Points on a hilly landscape, in no order, each with its height.
A climber steps from a point to the highest of its 2 nearest points, and stops where none of them is higher. Distance is the straight distance between rows; heights are no part of it.
Z735 (h 40.5): [-0.36  2.04 -0.54  0.15 -2.75 -0.04  0.50  0.98  0.50  0.77 -1.65 -1.48
 -1.27 -1.36 -1.61  1.10  3.32 -5.22  2.66 -1.52]
Z371 (h 17.3): [-1.49 -1.02  0.75 -1.18  1.87  0.50  0.87 -0.32 -1.76 -1.53  2.12  2.46
 -0.20  1.54 -1.50  0.27 -2.57  0.77 -2.66 -1.61]
Z964 (h 7.3): [-3.69  0.28  2.08 -0.59 -3.54  0.39 -3.67  0.70  2.03  3.19 -3.32 -2.97
 -6.98  0.98  0.44 -2.95  5.06 -2.38  4.99  0.27]
Z692 (h 51.7): [-0.52 -1.61  3.77  2.58 -1.71  1.27  0.59 -1.10 -1.05  2.95 -1.02 -4.76
 -4.75  2.42  2.49 -1.20 -0.27 -2.55  2.52 -2.43]
Z938 (h 61.9): [ 0.17 -0.03  0.58  1.73  2.44 -0.13  3.35 -2.95 -2.42 -2.15  1.12 -0.28
  3.63  1.68 -0.33  1.64 -4.46  1.70 -3.12  1.39]
Z496 (h 8.7): [-2.22 -0.57  3.82 -0.84 -1.62  1.84 -3.28  2.26  0.31  2.00 -3.82 -4.56
 -5.59 -0.19  1.12 -1.25  3.87 -3.15  2.18 -1.41]
Z57 (h 27.4): [-0.84 -0.72  0.53  3.02  2.15  0.34 -0.42 -6.08 -0.34 -0.79  4.80  1.75
  0.34 -0.81 -0.70  0.53 -0.59 -0.12  0.19 -2.57]
Z959 (h 40.4): [ 2.41 -0.95 -1.56  1.03  1.42 -1.81  0.39  1.08 -0.04 -1.55  1.26  2.51
  1.72 -2.36  1.78  0.17 -1.56  1.38  0.12  0.94]
Z925 (h 48.6): [ 1.41  1.48  1.44 -0.25 -1.63  0.41  1.19  1.04 -0.06  1.62 -0.02 -0.46
  0.22 -1.00 -0.42 -0.17  1.24 -2.64 -0.41 -1.88]
Z768 (h 35.6): [ 1.15 -1.43 -0.01  0.71 -1.39 -0.82 -0.34  2.89  0.41 -0.22 -0.49 -0.20
  4.29 -0.50  4.53  0.63 -0.07 -0.35  2.30  2.91]
Z619 (h 13.8): [-0.40 -1.76 -1.27 -1.12  1.53 -3.22  0.28  1.95 -0.40 -1.04  0.91  3.34
 -0.25  0.47 -1.27  0.44 -1.80  2.67 -3.59 -1.74]
Z545 (h 21.4): [-1.37  2.23  0.64 -1.22 -0.27 -0.45 -0.32 -0.41 -1.04 -0.20 -1.40  0.47
 -3.83 -0.80 -2.59 -0.43  2.29 -0.23 -1.68 -2.38]
Z567 (h 2.7): [-1.85  1.99 -2.07 -4.01 -0.94 -0.60 -3.71  4.55 -0.04  0.21 -3.09  2.50
 -1.49  0.03 -1.91  1.52  4.26 -2.58  2.09  3.97]
Z256 (h 20.7): [ 2.07  0.52 -1.27 -3.03 -0.85 -0.12 -2.75  4.68  4.58  0.43 -1.82  2.86
  0.95 -0.35  0.53 -1.53  2.58  0.35 -0.50  1.82]
Z155 (h 6.2): [-3.95  0.79  0.95 -2.66 -2.04  1.13 -4.51  1.71  1.86  2.10 -3.17 -2.94
 -4.20  0.63 -2.07 -0.92  4.46 -0.66  5.32  0.80]
Z677 (h 18.7): [-1.53 -0.48  1.76 -0.22 -0.15 -0.47 -1.43 -1.18 -2.79 -0.87  0.57  1.33
 -1.18 -0.89 -2.08  0.76  0.29  0.90 -1.36 -2.21]
Z333 (h 10.6): [-2.07 -1.87 -2.17 -0.11  2.96 -3.66 -0.04 -1.19  1.19 -2.22  2.21  2.32
  0.70 -0.73 -3.82  0.13 -2.07  2.96 -1.47 -2.49]
Z14 (h 24.0): [ 0.61  0.32  0.06  0.45  0.77 -2.20 -1.59 -5.38  2.33 -0.33  0.74  0.15
 -1.77 -0.45 -2.40 -0.77  1.16 -1.56 -2.71 -2.81]
Z96 (h 33.9): [ 1.78  0.43 -1.20  0.23 -1.29  1.47  3.26  1.70 -2.65 -1.50  2.01  1.00
  1.74  0.06  1.42  2.91 -2.76  2.59 -2.64  1.17]
Z794 (h 20.9): [ 1.12 -2.24 -0.82  0.08 -0.38 -2.65 -1.46 -0.59  2.20 -1.50 -1.08  4.44
  3.07 -0.98 -1.87 -2.14 -0.41  2.29 -4.34  0.60]
Z404 (h 31.9): [ 1.02  2.54  1.66  3.21  2.01  1.26  2.28 -5.61 -3.90 -0.42  1.51 -1.59
  1.55  0.40  0.73  0.48 -4.03 -0.39  1.76  0.47]
Z170 (h 31.0): [ 2.16  0.81  1.18 -0.12  0.85  0.93  0.74  2.65 -1.36 -0.75  2.12 -0.38
  3.63  0.84  5.00  0.39 -2.74  1.28  2.38  2.94]
Z93 (h 15.7): [ 0.96  0.37  0.79 -1.83 -0.21 -2.79 -0.69  1.87  1.92 -1.14 -1.34  2.78
 -0.51 -3.32 -2.62 -3.17 -0.06  2.10 -3.48  0.52]
Z848 (h 37.6): [ 2.61 -0.27  0.04  2.95  3.69 -1.57  1.33 -0.25 -1.93 -0.39  2.46 -0.20
  4.71  0.26  3.06 -0.31 -5.69  2.03 -0.41  4.28]
Z769 (h 52.5): [ 0.49 -2.21 -0.01  2.14  4.14 -1.25  4.46 -3.42 -0.57 -0.37  1.03  0.70
  4.82 -0.71 -0.80  1.91 -6.54  2.75 -2.90  2.84]
Z26 (h 28.2): [ 1.59  1.56 -0.63  0.54 -1.10  2.76  2.99 -0.82 -3.93 -1.44  2.00 -1.19
  1.57  1.67  1.29  1.15 -1.97  3.35  0.49  1.75]
Z200 (h 34.8): [-0.22  2.32 -2.93 -1.86 -1.78 -0.16 -2.01  3.22  3.05  0.78 -2.48 -0.63
 -0.42 -0.27 -0.71  1.50  2.63 -3.03  2.26 -0.25]
Z331 (h 24.4): [ 0.76  1.15 -0.73 -0.40 -0.56  2.71  0.42  0.75 -1.94  0.43  1.13  1.50
 -1.54  3.91  0.08  0.56 -0.72 -2.62 -0.07 -1.73]
Z364 (h 27.0): [ 2.69  3.16 -0.54  1.71  1.36  2.17  2.68  0.56 -2.65 -1.14  2.35 -2.07
  2.65  0.77  3.53  1.82 -4.03  3.16  1.29  4.73]
Z418 (h 45.6): [-0.65 -4.47  4.17  2.62 -0.89  0.91  0.83 -3.66 -1.76  0.86  0.95 -4.76
 -5.25  0.51  3.65 -2.21 -1.94 -0.37  1.95 -4.06]
Z885 (h 32.2): [-1.52 -1.22 -0.05  0.78 -3.00  1.31 -0.93 -3.37 -0.89  0.39  0.58 -1.95
 -4.08  1.79 -1.13 -3.41  1.31  0.97  0.88 -2.98]
Z738 (h 46.0): [ 1.21 -0.73 -1.16  0.07 -0.01 -1.37  2.38 -0.49 -0.77 -1.25 -0.81  1.46
  3.84  0.18 -0.34  1.56 -2.69  0.74 -4.10  0.65]
Z789 (h 28.1): [-2.20  0.12 -0.11 -0.13 -2.66 -0.43 -1.18 -3.77  1.85  1.70 -1.78 -2.35
 -3.58  0.78 -2.61 -2.27  3.58  0.13 -1.63 -3.53]
Z40 (h 3.9): [-1.45  3.32 -0.49 -2.34 -2.55  0.03 -3.61  2.66  1.75  0.61 -3.87  1.12
 -0.86 -0.30 -2.05 -1.09  4.24  0.57  1.32  3.03]
Z478 (h 12.2): [-0.37  0.13  0.41 -0.84 -0.26 -2.82 -3.21 -2.13  1.30 -1.04 -0.48  3.79
 -2.03 -3.97 -3.82 -2.54  1.45  2.51 -2.73 -1.18]
Z345 (h 27.5): [ 2.07  2.20 -1.09 -2.82 -1.11 -2.64 -4.70  3.16  1.72 -2.66 -1.97  2.86
 -0.40 -1.03  0.33 -0.86  1.23  0.44 -0.61  1.40]
Z869 (h 24.6): [-3.15  1.89  0.69 -0.24 -1.19 -0.28 -3.89 -3.15 -0.29  0.01 -2.64  0.40
 -4.46 -0.84 -2.55 -3.17  3.17  0.68 -2.34 -2.94]
Z269 (h 5.1): [-2.71  4.23 -0.03 -2.59 -1.78  0.14 -4.94  0.58  0.96  0.55 -4.72 -1.69
 -3.63  0.63 -2.61 -1.87  5.05 -0.53  3.06  3.35]
Z163 (h 25.9): [-0.92 -1.22 -0.71  0.97  2.72 -0.93 -1.77 -5.86  1.31 -1.33  2.57  2.31
 -0.96 -2.29 -3.45 -0.46  0.58  0.57 -1.51 -3.04]
Z181 (h 10.1): [-2.35  0.22  2.23 -1.44 -1.26  0.60 -0.25  2.01 -0.24  3.48 -0.89 -3.80
 -4.75  1.57 -0.30 -0.45  3.92 -1.55  2.42 -1.53]
Z818 (h 15.5): [ 0.26  0.61 -1.25 -3.68  0.25  1.19 -1.79  5.94  4.49  0.58 -0.83  0.26
  0.78 -1.89  0.39  1.17  4.16 -1.08  1.49  3.76]
Z852 (h 11.7): [-1.11  0.79  1.22 -2.94 -1.10  2.70 -0.53  4.06  1.29  2.07 -0.85 -1.91
 -2.26  0.28 -0.53  0.68  4.42 -2.99  2.51  1.75]
Z292 (h 34.6): [ 3.09  0.56  0.68  3.78  2.64 -0.54  3.93 -2.79 -2.98  0.12  2.89 -0.36
  3.87  0.02  0.30 -0.61 -4.50  0.85  2.20  2.62]
Z405 (h 36.6): [-2.71 -1.09  1.36 -0.79 -2.90  4.33 -1.61  1.38 -0.11  1.96 -2.37 -2.12
 -1.10  2.74 -0.71 -2.20  2.09 -2.66  4.54 -1.72]
Z968 (h 9.3): [-2.02 -1.57 -1.98  0.86  3.64 -0.73  0.90 -2.93  0.35 -2.78  2.90  1.29
  3.11 -1.31 -4.04  1.37 -4.00  0.58 -1.33 -1.94]
Z471 (h 33.4): [ 1.60  0.86 -1.66 -1.02 -1.66 -1.23 -1.85  2.20  0.56 -1.62  0.42  2.62
 -0.41 -2.77  0.73  0.24  0.69 -0.70 -0.61 -0.02]
Z731 (h 36.8): [ 2.11 -1.35 -1.52  0.51 -0.62 -2.78  2.64  2.58  1.48 -0.95 -2.60  1.35
  4.20 -0.05  2.67  2.04 -1.08  1.16 -2.46  1.46]
Z171 (h 40.6): [-0.15 -1.99  0.72  2.51 -2.17  2.49  1.50 -5.66 -1.13  1.55  1.69 -6.08
 -4.81  2.20  2.53 -1.76 -2.40  0.70 -0.20 -2.89]
Z746 (h 41.0): [-3.00 -0.17  1.06 -0.77 -1.07  4.40  0.22 -0.54 -1.55  2.02 -2.42 -3.50
 -2.17  1.99  1.43 -0.87  0.45 -1.28  1.98 -4.20]
Z99 (h 33.8): [ 1.06 -1.99 -0.35 -0.13 -1.81  0.42  2.00  5.96 -1.15 -0.95  0.80  0.88
  1.28  0.47  1.46  1.48 -1.25  1.67 -0.71  2.33]
Z945 (h 13.3): [-0.18  0.70 -0.17 -3.26  1.54  1.71  0.59  6.42  3.03  1.04  0.48 -0.69
 -0.83 -2.13 -1.36  2.20  2.84 -3.72  2.98  2.72]
Z984 (h 45.4): [-2.02 -0.81  1.10  1.90  0.14  3.91  2.64 -2.42 -1.54  1.77 -0.72 -4.63
 -1.89  1.92  2.76  0.14  1.17 -2.13  1.49 -2.07]
Z819 (h 36.3): [-0.49 -2.06  0.87  3.04 -2.02  2.95 -0.23 -5.39 -0.97  0.37  1.89 -2.78
 -2.30  0.34  1.67 -2.05  0.08  1.52  0.47 -3.16]
Z897 (h 20.4): [ 0.90  0.62  0.71  0.80  0.89  0.77  1.52 -1.93 -2.49 -0.55  1.15  1.28
 -0.25  3.41  0.10  2.21 -0.97 -0.99 -3.28 -0.79]
Z297 (h 49.0): [ 3.45  1.22 -2.93  0.23 -0.13 -0.05  2.11  3.03  0.60 -0.67  2.58 -0.26
  1.65 -2.18  2.16 -0.63 -0.46  0.97  1.52  2.01]
Z504 (h 31.6): [ 1.42  1.14  0.77 -1.93  3.15 -0.66 -0.68 -0.09  2.59  0.59 -0.81  2.91
  1.52 -1.47  0.96  0.06  1.44 -0.50 -3.76 -0.31]
Z271 (h 55.8): [ 2.21 -3.37 -3.60  1.75  1.08 -2.25  3.23  3.13  0.88  0.81 -3.26  0.98
  4.18  0.07  6.40  2.26 -2.28  0.55 -1.23  4.20]
Z706 (h 42.5): [ 3.37 -2.24 -1.58  3.24  2.39 -2.32  3.26  1.47 -0.55 -0.42 -1.13  1.25
  4.81  0.06  4.17  0.42 -4.81  2.06 -0.13  4.45]
Z513 (h 25.8): [ 1.84 -1.46  0.29 -1.28  3.31 -2.22 -0.61 -1.36  3.00 -1.41  0.68  3.76
  2.96 -1.86  0.18 -0.14 -0.38  2.17 -4.57  0.30]
Z762 (h 62.9): [ 2.32  1.71 -0.79 -0.07 -0.12  0.56  1.94  3.46 -0.67  2.03  1.17 -1.98
  1.35 -0.51  0.70 -0.28  0.13 -1.94  2.52  0.35]
Z597 (h 42.6): [ 1.19 -1.23 -0.81 -1.23 -2.33  1.13  0.26  5.76  0.76 -0.37  0.17  2.57
  1.92 -0.46  1.72  0.69  0.54 -1.79  0.89  2.97]
Z989 (h 29.6): [-0.21  0.26 -0.05  5.07  1.59  0.58  1.24 -6.26 -3.82 -0.87  3.32  0.77
  1.22  0.78 -0.55  1.69 -3.23  0.84  0.36 -0.93]
Z685 (h 38.9): [ 1.74  0.83  0.48 -2.29  0.52  0.30  2.10  1.36  1.30  0.54 -1.01  1.97
  2.63 -0.84  1.80  0.43  0.81 -2.92 -1.00 -0.07]
Z51 (h 28.7): [ 0.72  1.49 -1.77 -1.66  0.05  0.21 -0.35  2.88  0.38  1.43  0.25  0.65
 -0.96  3.64  0.34  1.84  2.14 -3.07  1.65 -0.79]
Z600 (h 8.5): [-4.01 -2.47  0.17  0.92  3.38 -1.96 -0.66 -5.16  0.68 -1.57  3.41 -0.75
  3.81 -1.12 -5.49  1.85 -2.12  3.10 -0.54 -2.28]
Z213 (h 7.5): [-1.83 -0.28  0.92  1.28  0.41 -2.67  0.37 -4.35 -0.88 -0.96  1.63 -1.28
  2.28  0.72 -4.23  1.45 -2.19  2.66 -0.68 -3.30]

Call two points neighbours if one is among the 2 nearest of the other. Go from one point of each pair to the other, from neighbour to neighbour, staying as high as possible. Name the lowest point that can't be avoided.
Z762 / Z271 -> Z371
Z96 / Z597 -> Z99
Z938 / Z271 -> Z848
Z938 / Z692 -> Z14

For each start below, name the point where the climber stops.
Z40 -> Z762
Z163 -> Z271
Z869 -> Z692
Z852 -> Z762
Z331 -> Z762
Z93 -> Z762
Z14 -> Z692
